Points, in no order, along strands that fork, close into loops and pass close to each other.
In the rows, 128 means zero.
Two points are linked if the straight distance between their rows is under 123. Some points are linked to none.
k_379: [129  66 148  99 118 142 119 136 149 156 131 129 110 162  88 199 159 112
 111  54 129 117 156 127]
k_367: [128  61 139 104 111 129 110 111 158 154  89 145 110 137 126 191 158 109
  98  61 150 126 147  68]
k_281: [146 107 117 105 163 124 122 117  81 111  72 101 140 165 116 126 163 128
  85 136 155 142 104 121]
k_620: [140 142 101 140 102 171 145  95 123  95 149 163 123 125 124 112 104 114
 133 148 127 160 128  68]
k_622: [133 130 118 126 164 113 126 138 143 140 113 131  93  90 103 112 168 134
  81 148 175 127 138 142]
k_939: [103 240  92 184 143  95 110 158 132 112 187  60 183  97 161 109 144 138
 152 200 135 141 105 134]
k_56: [119 139  92 149 142 122  92 168  91  82  99  86 137 146 167  89 104 135
 147 136  86 150 122 151]
k_885: [148 129 146  79 131 150  80 161 142 165 120 130 144 164  57  96 126 108
  97 147 171 148 137 157]
k_299: [ 68 177  64 154 164 185 112 123  81 166 104  93 185  96 163  83  86 126
 178 124  94  78  71 157]
k_837: [151  92 164  86 110 121 152  96 115 124 178 188 119 150 119 110 144 133
 135 100 139  76 103 119]
k_338: [143  96 107 104 145 146 149 116  75 142 117  57 150 137 137 109 144  90
 137  95 115 125 145  89]
k_440: [109 243  95 119 127 155 111 199 123 150 155  58 161 123 133  67 122 118
 161 146 133 119 103 167]
k_294: [ 91  68 139 129 141 111  86 146 171 162 105 190  76 126  51 161  86 105
 110  93 166 155 171 123]
k_932: [197 127 161  93  95 109 126  91 131 164 132  70 150 138 134 162 130 133
 132 154 143 129 130 126]
k_683: [172  87 135  60 106  90  87  69 191  91 126 200 126 134 106 159  98 126
 136 107 170  89 160 105]
k_829: [154  64 136  93 100 112 120 127 205 128  83 189 135 133  96 163  85 132
 135 107 186  91 145  93]
k_759: [149  77 136 113 154  97 115  91 167 149  50 138  91 167 124 184 155 128
  94  85 163 101 151 106]
k_318: [114 168  88 152  80 176 165  62 115 111 186 127 121 109 140 137 121 121
 139 134 128 140 107  83]
k_710: [122 153 126 166  66 192 152 100  85 131 172 119 155 123 131 135 105 132
 150 154 120 103  73 128]
k_223: [ 85 165 119 148 134 154 194  87 131 135 196 141 136 132 146 108 168 182
 165 144 112 105 134 124]
k_284: [148 159  99 167 136 147 143 144 139 124 174 100  90  93 137 104 145 152
 108 137 124  81 154 115]
k_814: [108 184 132 152 157 168 158 122 128 102 149 118 183 105 147 104  91 113
 132 183  78 143 147 102]
k_831: [137 176 126 137  88 135 175  99 140  95 185 157 144 174 150 134 177 172
 167 123 116 117 148  96]
k_798: [ 73 146 113 159 118  82 146 141 102 125 169  92 172  64 168  98 138 125
 142 156 107 156 104 163]
k_770: [142  88 173 135  82 131 119 172  90 140  79 108 140 138 103 151  99 120
 114 103 130 132  92 112]
k_91: [163 118  99 147 128 114 122 138 155  93 199 126 104 138 168 105 174 155
 122 131 114  63 144  87]
k_709: [ 56 137 108 187 117 109 166 102  97 101 174 138 165  45 166 104 110 140
 155 132 100 127  99 141]
k_488: [142 129 143 118 100 162  95 139 110  93 112 164 126 135 102 134 107 138
 111 152 105 170 128  79]
k_987: [158 109 145 118  95 171 145 171 175 137 106 164 146 174 100 165 138 149
 142 145 122 130 144 147]
k_726: [155 151 106 137 106 110 183  87 147  81 183 175 110 144 157 152 158 157
 150  82 117 101 186 139]
k_776: [145  97 131 134 162 123 150  57 119 134  96 142  82 174 138 135 109 109
 124 124 135 151 152 147]
k_8: [150  94 138 107 116 114 126 104 153 118 155 156 107 160 112 191 131 135
  99  72 117  99 154 158]
k_98: [ 94 151 136 161 108 165 153 136  73 158 158  95 126 108 140 120  75 132
 126 152 114 117  67 111]
k_746: [ 91 181 118 115 158 152 156 155 100 134 127 109 145 100 137  65  70 113
 132 157 119 162 145 113]
k_902: [115 154  76 154 147 214 151 123  94 171 122  95 169 103 135  69 113 131
 151 167 127  81  95 135]
k_161: [129 238 102 148 114 133 111 170 123 116 160  50 187 142 162 117 157 116
 169 169 119 145 116 132]
k_163: [112 123 145 138 157 129 160  83 139 111 144 152  76 141 133 140 101 114
  83 125 120 173 166 141]
k_443: [121 120 132 134 148 119 144 101 147  73 116 216  65 133 109 156  89 133
 107 113 127 138 147 152]
k_711: [108 148 124  97 127 129  58 175 164 113 106 126 147 137  87 124 126 118
  77 126 144 166 152 134]
k_610: [102 123 147 137  94 136  97 169  90 180 101 106 122 123 123 133  78  87
 115 121 142 165  96 136]
k_230: [164 155 140  87 172 148  76 166 132 146  72  88 146 160 123 116 117  83
 146 160 117 161 120 153]
k_446: [172 108 118 134  81 107 119 125 145 122 187 132 135 135 154  81 166 155
 138 152 147  76 109 120]
k_671: [153  83 121  86 159  88 131 121  90 117 129 134 107  85  72 103 143 141
 141 110 129 130 151 121]
k_386: [ 98  98 144  98 135 113 149 116 121 144 109 140  99 150 153 150 171 102
 109  82 118 162 142  79]
k_974: [161  92 147 103  84 162 122 149 186 144 125 198 137 139  81 161  85 148
 131 128 137  98 154 142]
k_119: [137 102 133 161 113 130 104 153 113  82 124 124 123 139 148  98 129 141
 124 125  99 121 114 180]
k_595: [115  69 165 122 164  74  75 109 175 159  66 194  90 139  82 134 107 147
 117 118 171 153 149 146]
k_27: [129  53 170 140  95 135 114 131 140 157  85 224 103 127  89 157 128 114
 107  86 152 125 105 128]
k_482: [148  97 157 101  84 150 131 164 144 170 119 115 152 184 130 150 116 127
 167 100 118 142 152 186]
k_607: [152 123 145 159 116  98 190 100 121  80 116 164 145 107 148 123  99 156
 120 124 119  99 118 128]
k_842: [133 119 104 111 161 162 121 145  77 147  69  69 153 141 121  99 171  87
 125 128 141 134 115 111]
k_914: [ 71 161 124 145 130 154 159 100 117 166 182 114 114 125 163  80 146 159
 174 145 116 142 108 160]
k_773: [140  74 176 126  99 141 117 147 122 122  63 178 134 131  89 167 151 139
 111 107 128 126  87 103]
k_579: [124 160 109 170 121 134 132 171 117 136 125  60 112 131 162 154 148 124
 115 147 120 122 100 145]
k_964: [ 72 216  95 124 152 161 107 127 109 168 165  76 141 124 147  66 130 138
 200 148 117 150 103 166]
k_597: [134 137 129 139 131 124  98 190 141 185  89  74  96 129 149 163 162 100
 140 153 121 138  86 164]
k_646: [ 94 108 127 145 128 139 141 146 134 145 110 174  87 150  57 143  61 124
 111 112 155 168 180 137]
k_122: [106 151 147 115 152  87 119 145 126 108 123 106 155 106 139  90  87 124
 100 143 108 175 157 133]
k_296: [119 119 135 131 135 134 115  92 125 110 132 132  93 169 164 132 205 144
 121 120 122 152 121 110]
k_152: [115 151 139 192 141 163 184 119 111  88 111 122 182 124 168 123 104 131
 143 162  67 111 117 101]
k_728: [145  95 124 142 159  81 117 153 161  86 162 164  85 126 138 147 171 151
  77 115 124  64 127  96]
k_378: [121 133 153  90 122 113  82 145 167 104 114 159 137 132 111 159 123 136
  92 160 141 165 126  84]
k_519: [124 128 153  85 141 115 152 156 162 136 143 217  72 129 112 159 179 116
 117  92 150  87 121  88]
k_140: [102 178  96 174 152 149 147 157 126 155 142  77  96 111 162 118 121 139
 128 139  96 108 149 126]
k_936: [141 141 131 108 139  83 149 148 174  86 149 195  76 133 153 164 167 129
 111  82 137  50 145  90]
k_937: [104 128 137 133 142 112 133 136  87 151 115 136  85 105  69 115  70 124
 120  98 147 165 162 172]
k_893: [108 163 164 131 110 123 121 124 100 172 149  86 128 115 144 122  69  96
 125 164 124 158  90 122]
k_245: [176  97 143  96 162 107 110 118 192  74  77 184 162 115 121 150 186 138
 112 124 137  95 142 120]
k_52: [154  92 125 121 152 150  96  97 136 156  85 108 120 170 105 153 100  73
 107 126 150 156 161 152]
k_863: [136  92 150  98 124  83 148 135 110 136 116 154 109  93  65 131  96 157
 121  84 151 139 150 141]
k_583: [101  68 145 114 110 126 153 158 151 163 133 209  98 108 114 158 164  93
 114 110 160 111 104 112]
k_345: [161  83 113 133 135 120 124 136  88  89 143 103 155 116 131 100 154 136
 113 147  95 114 126 142]
k_354: [123 146 132 100 174  86  82 164 121 120 103  78 151 133 141 113 113  72
 112 147 116 183 125 142]
k_500: [103 168 109 188 145 117 129 137 100  59 118 104 168 135 180 120 130 150
 156 171  82 147 113 133]
k_283: [153 136 116 124 108  65 149  96 131 128 138 112 113 106 148 125 135 153
 148 167 153 167 124 156]
k_208: [ 60 170  88 159 145 151 120 139  86 155 106  67 166  63 193  79  78 117
 188 123  84 117  86 116]
k_774: [ 67 161 109 142 149 128 140 133 105 149 147  61 193  55 177  87 125 104
 172 124  95 130 109 165]
k_186: [156 122 130 115 132  83 114  94 153 135 151 144  71 100 117 115 156 137
 124 152 164 135 149 160]
k_154: [178 164 117  99  89 103 111 142 126 116 142  63 183 140 118 150 113 145
 139 156 135 155 148 146]
k_214: [131 113 127 129 154 102 109 106 110 119  68 152  93 117  87 132 162 119
  85 115 186 163 107 129]
k_615: [185 129 166 115 102 111 133  85 119 134 162 100 157 157 139 110 173 173
 134 155 138  99 110 118]
k_461: [136 118 111 115 172 131 146 116  80 114 147 104 141  83  99  82 119 140
 148 147 100 107 129 144]
k_174: [187  90 159 107 148 120  98  84 189 126  82 157 129 153 102 174 172 129
 113 106 159  86 141 127]
k_143: [159 107 115 120  82 105 150 103 164  93 178 141 100 164 145 197 152 155
 138  68  99  94 176 127]
k_254: [151 109 137  99 143 153 115 156 137 163  98  96 146 192 134 144 123  88
 134 122 112 170 151 165]
k_827: [ 56 139 114 196 113 153 146  94  93 131 162 115 116  82 163 103  73 142
 135 124  97 116  89  91]

A tip is a point with one link. Name the tips that can be reached along the links from each point below, in the order of the rows.
k_294 => k_683, k_443, k_595
k_91 => k_885, k_902, k_597, k_154
k_281 => k_338, k_283
k_143 => k_939, k_296, k_245

A piece is two or more points that can be reached from each other along the links. Count, over all rows, the pieces, the separate loops (a circle has one, a figure eight two, a Y none), the forks (points with three links) and the tips (points with one).
pieces => 4
loops => 0
forks => 4
tips => 12
